Each row is a point on a landscape with many peaks, with its height.
A climber steps from a point to the highest of its 5 nearest points, and stops where none of them is higher. Distance is the straight distance between rows; heights are no part of it.
(135) height 54.9: [137 166 125 104 143  88 123 171 139 110  78 153 148 115 125 142  94 140
 107 142 115  64 123 153]
(480) height 13.2: [113 142 100 120 112 116  72  89 107 136 149 118 143 123 155 117 129 105
 173 111 155 132 125 153]
(678) height 32.1: [148 174 133 182  80 160 150 149  97 120  96 141 104 148  77  47 138 154
 178 120 110 159 162  91]
(439) height 1.0: [111 105 106 134 118 108  84  85 114 116 155 144 168 115 160  73  91 114
 167 101 127 168 115 123]
(339) height 35.5: [ 76 131 145 110 136 115 106 104 154  93 161 147 137  98 153 161  87 107
 108  92 148 133 101 139]
(953) height 58.1: [135 132 123  99 149  89 170 149 176 113 112 158 140 126 143 128 101 152
  69 111  94  96 136 127]
(808) height 41.8: [149  70 123 175 156 102 143  81 111 187 172 130 122 127 170  82  63 134
 104  79 130 204 148  81]
(30) height 64.8: [116 107 138 116 116 116 118  58 138 109 183 140 142 104 156 152 119 117
 112  82 174 168 100 130]
(148) height 56.7: [105 211 135 108 152 112  86 177 138 107 104 137 113 109 125 195 102 106
 120 119 148  60  89 184]
(577) height 32.0: [132  81 129 135 141 127 100  59 106 141 183 135 135 118 170 115 114  85
 106  88 139 188 126 110]
(370) height 77.3: [130 169 132 137 137 133  96 180 120 114  71 119 128 126  82 169 133 116
 122 149 134  65  87 172]
(867) height 86.1: [167 106 124 152 121 172 113 124 105 138 121  94 109 129 100 126 181 120
 183 168 137 129 125 126]
(187) height 45.7: [128  69 122 175 108 144 124  68 106 142 174 126 114 145 149 110 140 117
 136 124 143 202 141  98]
(930) height 52.9: [121  60 129 106 139 136 132 122 133 140 161 102  85 125 142 161 149 118
 101 166 133 149 139 107]
(845) height 28.7: [132  86 129 163 112 161  90  46  83 162 177 132 142 138 149 119 141  96
 161 123 143 187 145 103]
(873) height 70.4: [149 154 167 156 143 154 178 186 147 136  81 129 129 151  79 149 172 149
 109 176 125  84 100 119]
(783) height 18.8: [119 164 122 149 106 143  90 101 115  89 133 132 165 156 104 119 129 101
 198  94 145 139  81 142]
(646) height 59.2: [148  69 147  99 138 141 186 159 134 143 133 108  94 125 129 153 168 157
  77 185 119 119 147 106]
(974) height 65.6: [165 122 124 126 145 118 162 176 128 128  84 108 130 137 108 125 143 173
 112 180 104  67 132 112]
(123) height 40.2: [113 126 112  79 133 101 104 153 110 112 133 128 105 109 140 171 121 117
 146 174 135  82 125 175]
(233) height 89.6: [118 112 139 148 133 158 136  99 145 116 148 119 113 123 130 154 129 118
 116 124 143 153 111 142]
(875) height 29.3: [167 116 128 175 125 168 123 133  74 150 115  91 110 141 115  62 147 142
 210 159 107 154 146 107]
(560) height 37.2: [110 108  94  79 134  69 107 137 138 107 139 140 126 119 169 142  96 122
 109 113 127 105 162 144]
(872) height 55.5: [121 183 105 105 142 108 164 170 168 103  89 182 161 117 141  82  77 146
 114  87  98  99 118 120]
(850) height 28.4: [149 121 101 142 128 128 114 159  89 130 100 105 127 136  93  85 135 145
 217 148  91 107 144 120]
(617) height 14.8: [128 139 117 179  94 176 121  55  74 145 182 129 150 167 122  92 146 107
 206 127 139 220 134  94]
(571) height 40.5: [150 161 113 149  93 152 112 142  97 100 106 117 131 157 103  72 152 126
 210 124 106 164 139 136]
(345) height 39.8: [124 119 106  98 123  83 117 102 144 115 158 162 155 112 177 117  73 116
  96 105 146 143 132 124]
(355) height 57.9: [113 174 130  78 146 103 127 180 162 111  90 142 150 116 129 163 107 145
  89 124 113  58 105 168]
(281) height 38.3: [111 144 135 146 102 144 101  83 137 130 149 143 156 154 121 134 142 101
 154  99 145 179 101 138]
(561) height 37.8: [158  64 133 195 130 163 150  77  79 183 163 113 107 148 119  68 132 138
 140 116 110 194 160  83]
(24) height 47.2: [150 179 150 139  96 134 144 191 119  98  71 144 145 141  87  58 138 154
 173 136  86  78 135 121]
(211) height 30.8: [111  57 102 119 162  81 118  76  95 176 155 130 137  97 185  85  68 129
 100 106 131 183 186  94]
(631) height 51.8: [173 154 159 164  97 155 187 187 139 109  79 150 128 154  90  67 137 163
 145 147 103  99 132 121]
(467) height 59.4: [131  95 172 118 137 148 154 135 172 146 137 107 105 110 110 163 157 138
  64 158 132 138 119 132]
(425) height 55.1: [162  92 135 146 132 137 171 167 123 131  93 129 106 147 117  74 132 161
 135 140 102 125 133 100]
(402) height 60.2: [130 133 156 135 126 147 207 162 198 121  93 145 133 134 111 142 146 150
  71 127 109 102  95 108]
(365) height 52.8: [164 155 166 154 115 153 199 153 146 119  95 137 118 149  98  77 146 166
 116 129 108 110 141  87]
(13) height 40.8: [146  47 110 121 138 119 141 123  91 161 146  85  90 123 152 112 149 133
 130 162 127 159 154 109]
(344) height 21.7: [ 93 143 114  95 116 113 100 126 163  94 117 136 167 110 133 117  98 127
 147  91 120 121  97 166]
(507) height 53.6: [145 160 108  79 153  61 156 210 160 111  89 148 148 115 163 152 110 150
  53 141 105  50 147 161]
(956) height 14.7: [126  83  98 107 130 115  64  99  66 152 158 108 122 125 150 124 131 106
 172 161 137 132 161 139]
(63) height 54.6: [146  82 142 132 151 119 174 133 147 156 120 138 125 135 162 100 114 164
  77  83 105 143 135  92]
(897) height 77.8: [ 76 148  95  99 101 119  44  85  89 138 158 102 105 136 156 180 140  92
 180 132 149 122 153 151]
(888) height 52.6: [137 115 126 133 129 146 130 118 137 137 122 118 123 135 115 110 132 127
 147 130 114 125 130 123]
(291) height 43.6: [ 87 134 116  87 127  97  99 130 153  97 147 135 120  99 151 182  96 120
 100 108 144 108 121 148]
(258) height 51.6: [152 150 153 108 157 147 187 181 177 131  67 111 119 118 109 210 172 165
  28 191 122  81 124 141]
(375) height 27.9: [ 55 134 137  69 140  91  91 129 153 126 177 113  74 100 155 203 107 117
  94 142 157 115 162 157]
(428) height 59.1: [106 169 122  91 157 122 105 173 141 109 106 127 104 105 126 187 118 120
  94 149 115  63 114 169]
(87) height 53.5: [114 163 129 109 149 126 148 144 156 118 127 116 114 101 125 189 118 140
  74 118 138  90 105 157]
(196) height 23.4: [ 98 164  99  86 141  89  47 138 112 103 116 110 119 118 126 162 105  89
 176 121 153  72 111 193]
(762) height 53.0: [122 109 117 104 137 106 161 141 143 109 114 149 145 120 139 113 106 144
 110 130 107 105 128 128]
(337) height 29.4: [111  58 129 123 115 141 115  77  89 168 199  91  89 115 151 166 166 107
  98 152 161 182 167 108]
(902) height 49.1: [119 173 146 159  94 149 134 146 152 100 119 137 122 151  72 111 138 111
 150 103 133 146 101 127]
(539) height 27.6: [123 193 138 154  94 159  97 130 138  98  94 130 143 136  90 166 155 100
 188 114 141 124  90 161]
(623) height 61.4: [157 108 159 117 143 152 190 157 151 128 106 118 124 128 109 140 139 180
  91 148 109 125 107 104]
(796) height 47.5: [136 131 112 136 110 183  82  84  65 149 155  69 125 153 114 137 184  86
 199 165 137 145 132 119]
(513) height 47.8: [119  87 120 124 132 103 131  77 134 136 161 146 129 111 163  99  69 124
  78  75 134 191 123 109]
(6) height 23.0: [132  75  95 103 146 105  90 121  93 156 156 107 107 113 152 113 114 127
 143 137 114 136 166  97]
(288) height 10.7: [115 153  98 155 108 127  67  74  83 113 148 137 186 141 157  52 120  97
 213  76 129 182 132 139]
(621) height 56.0: [134 161 129 149  88 189 115 122  97 119 124 102 125 164  74 117 173 132
 200 150 138 164 119 119]
(239) height 51.4: [143  93 148 145 155 117 165 119 146 153 143 128 141 147 129  76 106 132
 101  92 117 166 142  86]
(159) height 52.3: [122 102 113  97 148 102 144 178 136 134 137 125 105 116 157 170 134 135
  77 164 110  91 156 128]
(55) height 14.5: [ 86  74 108  92 133  82  73  94 108 154 201 123 108  92 180 142 114  85
 120 136 157 132 178 137]
(723) height 66.8: [128 128 159 182 113 176 168 112 128 129 152 125 107 143  86 114 153 121
 124 123 124 181 110 101]
(156) height 62.0: [142 153 129 109 147 111 152 175 149 119  77 139 131 126 107 160 131 147
  85 154 111  51 111 127]
(400) height 26.2: [100 120 124 117 117  94  87  35 115 145 194 177 152 108 185 156 112  96
 106  65 179 196 143 127]
(229) height 59.5: [137 153 147 132 136 110 215 175 165 114  95 161 163 143 141 119 113 165
  66  93 100  96 128 108]
(895) height 36.9: [152  68 107 150 155 126 120 109  86 187 161 120 115 140 132  80 119 130
 129 127 115 166 172  98]
(892) height 50.9: [146 196 156 161 107 135 209 183 144 105  55 156 148 151  92  78 146 176
 123 112 107  77 152 105]
(305) height 51.3: [156 188 152 148 113 130 157 188 124 116  40 128 123 140  62  97 156 156
 174 173 115  59 113 131]
(265) height 75.1: [111 136 104 131  87 121  87  37 118 109 171 159 178 135 171 138 125  96
 162  78 174 183 124 137]
(851) height 41.5: [116  87 121 129 131 135 101 117 125 154 158 102 105 103 130 150 147 111
 132 139 147 143 148 128]
(72) height 7.0: [100 109  71  92 132  68  65 114  95 130 151 120 146 106 182  99  90  93
 167 117 125 141 169 132]
(531) height 82.5: [137 130 132 130 130 152 141 150 137 145 100 108 110 124  87 159 152 122
 136 168 132 110 106 147]
(108) height 50.2: [145  67 129 157 116 170 131  79  84 149 158  91 105 146 133 141 163 109
 146 175 136 178 133 114]
(793) height 52.1: [108 171 149  88 162 112 153 175 156 127 133 125 103 125 147 227 139 153
  42 160 136  72 122 167]
(153) height 53.9: [106 205 146 134 132 124 110 147 171 100 105 145 139 119  94 170 105 133
 113  98 145  99  76 178]
(776) height 46.5: [ 98  88 134 116 137 115 128  87 146 138 191 140 113 104 163 176 117 116
  92 108 156 139 137 144]
(746) height 58.6: [136 103 135 157 124 147 147  65 157 150 185 140 130 124 145 127 111 116
 102 101 155 204 112 102]
(22) height 46.9: [121 186 128 126 136 116  91 162 142  92  58 133 169 112  97 138 112 114
 172 115 127  71 120 167]
(119) height 64.7: [124 194 171 150 116 149 143 180 173 112  90 145 132 149  84 134 142 138
 124 129 131  97  99 144]
(155) height 25.1: [126 119  97 161 107 149  81  88  43 145 139 122 140 152 139  73 156 113
 209 132 126 163 148 114]
(908) height 56.2: [150 182 153 136 140 121 155 188 138 107  46 149 145 135  95 103 133 145
 141 156  94  78 132 145]
(417) height 10.4: [ 99 148 119 116 115 129  66 114 136 113 117 109 110 115  99 184 153 106
 131 120 150 114  88 160]
(12) height 66.5: [154 108 139 158 123 202 133 122 119 138 130 102 108 141  98 121 181 123
 149 146 136 149 122 109]
(21) height 57.6: [147 170 135 104 138  99 167 181 191 115  94 158 169 131 118 118  95 163
  81 115  95  75 122 127]
(75) height 58.0: [163  80 132 134 148 136 171 134 125 155 125 111 121 148 127  91 150 167
 116 155 113 133 127  94]
(950) height 58.5: [127 140 158 105 139 142 182 124 187 122 135 152 141 118 138 158 111 124
  76 107 137 141  87 125]

Two climbers start at each pair of points below. Name the first point that both come to, or write -.
(75), (762) => (873)
(560), (355) => (873)
(646), (239) => (623)

Write out the way that a climber takes from each point below.
(808) => (239) (75) (623) (974) (873) (531) (867)
(135) => (156) (974) (873) (531) (867)
(872) => (229) (402) (873) (531) (867)
